The views of a scene show one set of named points, each view turned or mirrored, shifted and resized as a whole, with a little noise and some points left out.
(in the rows, 128 means zero)

Scene 1
View 1
k_449: [119 121 150  97 117 164  86 145 124 148 127 108 139 130 149 120 141 184
 101 131 105 158 139 124 103 113 122]
k_14: [117 113 132  98 129 138 104 129 108 116 130 117 132  92 147 159 110 194
 122 114 126 155 165 110 103 119 140]
k_65: [115 123 145 106 105 154  94 158 139 142 123 137 123  82 136 111 146 172
  74 101 108 160 130 136 101 123  76]
k_314: [125 127 126  88 106 129 104 141 129 126 169 133  99 108 122 179 102 135
 100  85 134 148 151 112 136 135 116]
k_434: [100 136 138 100 161 115 141 145  88 134 149 134 127  70 145 154 115 185
 100  99 155 152 153  96  94 122 134]
k_849: [113 108 130 117 132 149  89 140 113 129 123 144 145  97 150 150 137 186
  92 125 104 149 139 104  96 112 130]
k_677: [109 115 153 100 141 152  92 120 118 135 138 139 143 115 145 181 125 175
 115 120 127 153 153 109  86 105 162]
k_568: [110 111 147 116 146 145  94 119 119 120 128 147 145  85 142 173 118 186
 117 115 121 159 160 106  82 108 139]
k_240: [112 154 149  81 149 117 133 158  99 157 163 111 101 114 139 122 111 160
  90  99 153 148 145 110 115 133 118]
k_643: [101 126 166 110 162 148 106 122 111 138 136 132 148 104 147 154 126 190
 121 129 133 164 158 108  80 102 139]
k_129: [122 112 125 107 108 147  94 156 121 127 112 120 128  83 147 108 135 195
  88 113 101 154 141 124 107 126  95]
k_963: [104 122 146 101 127 144 112 134 119 131 153 131 133 100 136 173 125 169
 111 109 134 160 152 111 110 115 127]
k_70: [111 147 185 115 174 137 102 121 133 149 150 143 117 110 122 136 105 153
 116 111 138 170 161 112  87 113  91]
k_647: [116 111 150 100 111 152  90 124 143 119 135 140 127  85 128 173 118 167
 117  97 123 164 160 129  97 116 113]
k_471: [110 112 107 113 129 136 115 154  90 125 138 128 140  93 155 151 134 191
  89 124 113 144 135  89 117 119 137]
k_89: [133 120 134  85 106 144  86 148 127 135 122 114 114 107 144 121 119 177
  95 102 113 148 148 133 106 131 118]
k_401: [133 114 133  90 145 135  89 126  99 121  99 100 133 100 163 118 102 219
 128 125 118 150 174 116  81 119 155]
k_754: [140 114 104 104 135 103  93 133 114 105 124 152  96  62 134 160  77 167
  97  76 124 135 168 104 101 142 125]
k_635: [131 113 130 102 143 147  75 135  99 139 113 118 140 133 164 130 124 196
 102 142 100 140 146 102  92 112 164]
k_40: [124 124 135  93 149 132  97 136  99 136 122 122 128 106 156 137 111 192
 104 117 125 141 155 108  86 120 157]
k_145: [122 107 116 109 111 141  96 151 112 120 111 130 130  71 151 123 131 201
  88 109 104 149 144 117  99 126 110]
k_742: [130 121 128 108 142 133  84 139 113 136 127 142 117 111 143 139 112 169
  89 115 110 139 144 102 101 123 130]
View 2
k_742: [120 131 134 142 118 124 112 127 144 122 121 119 109 128 119 152 115 136
 130  98 134 112 121 139 133 131 131]
k_568: [121 132 126 117 124 111 123 102 162 117 140 112 131 120 128 150 122 122
 117  93 140 133 131 149 128 136 129]
k_635: [113 142 160 128 115 146 101 110 145 112 129 117 119 114 122 149 118 135
 153  88 124 134 118 132 147 125 120]
k_643: [125 137 141 114 123 114 101 107 165 106 147 118 143 127 120 142 127 126
 115  87 138 140 118 155 125 128 124]
k_240: [144 124 124 140 108 120  74 148 140 110 123 129 111 150  99 153 133 151
 103  90 149 132 115 128  90 125 129]
k_89: [117 141 117 150 126 121 109 126 137 121 117 125 107 129 118 159 123 133
 135  62 140 114 130 115 123 117 117]
k_754: [129 104  96 144 113 123 141 122 142 142 109 104  97 131 130 147 108 139
 112 108 139 117 156 131 111 143 145]
k_849: [124 141 139 127 106 114 121 107 155 110 132 126 116 125 128 151 116 117
 137  89 132 108 123 144 137 126 117]
k_40: [124 127 142 126 114 139 105 116 150 117 127 114 119 123 115 150 123 141
 130  88 127 140 132 136 120 127 123]
k_129: [126 142 119 146 108 119 114 112 142 115 121 134 109 141 129 137 112 123
 139  58 135  95 131 120 127 107 108]
k_145: [130 134 119 137 100 123 126 105 146 116 122 129 106 136 132 140 111 122
 139  68 130 101 140 124 125 114 110]
k_647: [118 139 101 131 135  91 128 111 157 120 133 117 121 124 131 162 127 114
 114  75 154 119 132 134 124 135 128]
k_963: [132 137 119 121 116  98 108 114 157 107 136 123 118 128 123 162 131 120
 113  92 154 130 119 136 116 137 128]
k_471: [141 130 138 121  82 122 109 106 147 103 125 127 101 132 130 149 117 122
 139 104 136 117 124 127 123 131 119]
k_449: [116 156 140 138 125 119  93 118 146 104 133 133 121 128 119 155 127 125
 142  61 139 117 109 124 137 113 111]
k_65: [127 148 113 153 119  99 117 128 146 114 124 144 112 150 118 150 119 120
 127  53 139  79 124 134 120 106 104]
k_401: [113 129 134 124 122 156 107  98 148 121 130 106 132 119 130 130 116 142
 139  68 125 152 142 120 129 116 123]
k_677: [118 140 141 113 127 111 114 108 163 111 141 115 127 112 119 170 131 123
 123  95 140 142 121 150 130 140 125]
k_14: [126 130 119 120 114 122 112 101 152 114 132 113 120 122 132 148 123 126
 125  85 144 141 134 123 120 132 128]
k_70: [122 133 118 141 147  98  92 139 158 119 143 120 147 145 111 131 124 136
  91  86 153 121 107 162 119 127 143]
k_314: [131 129  93 148 123  88 106 140 136 119 115 122  90 131 118 182 130 129
 107 101 170 119 117 114 109 148 143]
View 3
k_145: [137  98 131 104 125 132 114 117 126 165 151 158 157 116 147  99 106  98
 158 133  84 138 119 141 173 150 112]
k_129: [143  96 131 120 117 134 111 123 135 153 153 146 160 106 143  90 100  98
 157 124  83 127 116 149 171 151  98]
k_314: [141  89  91 124  90 147 142 122 119 133  78 158 135  92 180 114 131 106
 157 108 120 152 164 144 119 129 131]
k_742: [148 111 121 128 109 119 123 107 133 147 135 158 140 120 153 104 115  84
 144 127 118 146 131 143 151 129 140]
k_471: [134  95 124 108 145 127 101  85 118 149 129 153 171 120 136 113 120  92
 155 133 126 151 142 135 166 133 142]
k_754: [134 125 117 108 114 123 160 130  96 184 111 187 120 114 182 108 133  89
 158 147  94 156 133 128 122 121 137]
k_849: [149  89 126 115 113 122 113  94 136 147 149 155 150 138 142 112 103 103
 137 125 112 142 134 132 174 141 142]
k_434: [170  82 125 108 139 123 148  93 112 163 129 173 180 108 146  96 157 116
 168 145 125 140 160 117 148  89 141]
k_401: [153 139 141  92 130 120 136 121 162 182 155 161 148 132  99 122 141 115
 130 153 114 111 122 145 150 135 126]
k_643: [180  81 129 121 110 120 144  88 152 156 149 156 164 148 119 113 131 133
 125 128 127 119 156 120 157 116 146]
k_65: [158  69 122 134  92 136 119 125 139 136 156 146 158 100 167  77  92 103
 164 109  76 130 124 144 176 144  93]
k_449: [160  95 123 124 100 132 108 111 173 128 148 135 160 115 121 106 110 109
 137 112 118 116 133 157 170 147 115]
k_14: [145 104 122  96 123 134 136 109 136 167 125 160 152 128 127 127 135 126
 139 134 113 129 149 131 146 137 132]
k_70: [195  81 115 176  83 120 172 111 143 148 134 151 155 130 145  82 127 124
 127 111 115 113 157 126 129  96 128]
k_568: [160  89 122 108 106 125 148  97 138 166 135 166 142 151 138 122 124 128
 126 130 114 133 152 117 151 128 149]
k_677: [165  90 118 100  99 126 136  92 156 148 137 162 141 146 130 130 130 126
 126 123 132 134 155 125 154 128 154]
k_40: [160 118 131 102 121 117 131 104 152 156 145 164 148 120 126 115 142 103
 145 143 133 132 133 140 152 116 141]
k_89: [149 108 119 110  97 136 123 133 155 142 135 152 140  96 147 105 119 101
 155 121 100 128 124 158 153 145 107]
k_647: [154  77 110 108  84 142 152 118 135 156 122 161 134 132 159 119 112 135
 135 112  91 133 154 126 147 146 125]
View 4
k_65: [136 100  78 129 131 108 113 133 153 161 131 112 148 127  91 116  93 136
 158 122 146 121 175 118 133 115 157]
k_635: [169  95  89 148 152 113 125 143 162 116 100 174 117 128 130 136 176  96
 116 140 138 115 180 175 122 131 141]
k_677: [140 121 109 125 172  96 111 116 139  95 124 170 125  96 127 116 166 108
 132 150 122 125 145 156 118 149 147]
k_145: [151 105  88 135 143 102 136 135 160 167 113 125 119 159 112 122 125 114
 123 137 140 116 166 126 138 142 158]
k_240: [140 100  98 172 159 126 106 100 168  80  86 136 152 105 137 151  86 131
 128 141 143 128 152 100 126 133 111]
k_754: [153 134 133 134 147  70 114 106 173 107  88 127 126 172 122  93 105 144
  83 154 133  99 146 122 162 176 146]
k_70: [133 120 112 129 126 105  72 135 131  72 112 158 146  92  89 128 100 132
 143 126 101 117 145 119 130 132 105]
k_434: [141 111 106 157 166 102 103 103 156 113  99 146 126 118 138 143 111  97
 114 151 123 133 114  94 142 175 119]
k_471: [152 111  91 155 180 123 119 130 160 148  99 129 137 138 140 143 151 103
 120 155 127 120 148 137 144 159 153]
k_568: [141 127 113 118 156  88 111 125 136 109 119 161 114 119 114 115 154 109
 124 146 110 120 140 141 129 159 142]
k_40: [158 101  99 148 151  99 123 120 164 104  99 167 115 128 133 131 143 101
 109 143 139 121 157 142 125 147 129]
k_742: [157 111 103 144 151 103  99 131 168 111 100 147 141 131 118 120 134 126
 118 141 137 108 167 154 144 139 145]
k_643: [141 111 101 131 152 105 106 133 129 103 121 175 116  99 115 136 153  92
 135 138 108 128 138 134 118 148 124]
k_647: [125 136 116 104 153  87 127 114 130 111 129 134 128 122 102  97 129 140
 140 143 119 118 156 129 124 144 158]
k_14: [142 124 110 132 162 101 144 119 140 110 104 147 111 138 126 125 147 113
 115 150 119 121 153 129 123 153 138]
k_963: [128 127 110 130 175 111 117 111 135 106 117 136 140 108 124 126 136 125
 140 151 117 127 145 124 125 150 145]
k_401: [163 101 100 138 131  96 156 135 151 107  95 178  83 153 122 133 155  92
  98 136 131 118 171 142 112 142 120]
k_449: [145  96  79 136 147 127 133 140 147 124 117 147 134 112 113 135 144 120
 151 128 138 125 189 151 107 106 147]
View 5
k_314: [140 134 138 136 126 155 153 130 132 109 103 123 113 121 158 120 123 124
 122 159  80  91 136 131 113 130 114]
k_849: [148 148 175 140 126 127 140 106 118 130 140 116 125 126 137 116 138 107
 140 101 127 116 134 141 143 132 121]
k_647: [143 139 163 142 140 133 131  94 114 106 106 119 120 101 159 117 141 116
 151 137  99 114 128 140 130 146 112]
k_434: [144 101 140 124 111 144 142 105 131 121 131 129  89 100 120 102 123 128
 113 132 142 117 130 159 140 128 131]
k_635: [136 157 157 122 110 123 119  97 122 134 146  89 132 145 137 110 125  93
 144  95 137 120 145 136 149 100 120]
k_754: [140 141 152 121 112 138 153 110 118 118  92 123 127 100 156 112 130 123
  97 148  91 131 139 153 150 123 168]
k_65: [173 142 147 151 138 140 159 122 110 144 120 144 139 113 128 113 127  95
 174 119 105 107 124 130 154 159 116]
k_240: [145 106 106 126 110 158 140 126 138 135 124 130  98 119 115 100  99 115
 137 145 116  95 135 142 138 117 115]
k_449: [154 147 143 138 126 137 128 104 119 135 134 108 133 136 133 110 123  89
 177 103 124 103 138 128 139 128  97]
k_40: [140 136 139 120 109 134 128  99 123 128 129 105 124 123 134 108 119 103
 134 121 133 123 140 144 147 111 129]
k_677: [122 138 166 132 130 127 113  91 126 109 143 104 108 117 148 119 136 120
 140 125 128 116 128 140 132 118  99]
k_145: [170 143 162 134 119 131 158 103 110 131 119 121 139 114 139 111 139  97
 142 108 132 125 136 145 149 145 139]
k_471: [157 136 164 129 108 138 158 115 128 127 138 110 115 134 134 112 136 108
 116 100 140 106 142 147 130 128 129]
k_643: [130 125 160 134 127 126 106  84 123 120 135 111  96 110 129 104 130 120
 152 107 136 116 131 152 142 124 107]
k_89: [157 147 132 129 121 140 143 111 116 132 114 116 147 125 144 112 119  90
 159 134 108 114 138 128 143 129 121]
k_963: [141 126 155 137 128 141 134 104 127 111 123 116 102 113 144 114 133 121
 138 130 119 101 133 143 121 135 104]
k_129: [176 147 147 140 121 136 158 111 109 139 115 122 147 123 132 107 129  87
 161 106 120 115 138 139 149 148 131]
k_742: [137 149 153 132 119 133 136 115 125 136 129 117 124 131 138 113 123 111
 133 117 102 113 138 138 153 114 132]

In a view up to two points have been moved. Name them for each view, in the order of its rows, or write -.
view 1 => k_568
view 2 => k_314
view 3 => k_742, k_677
view 4 => -
view 5 => k_40, k_145
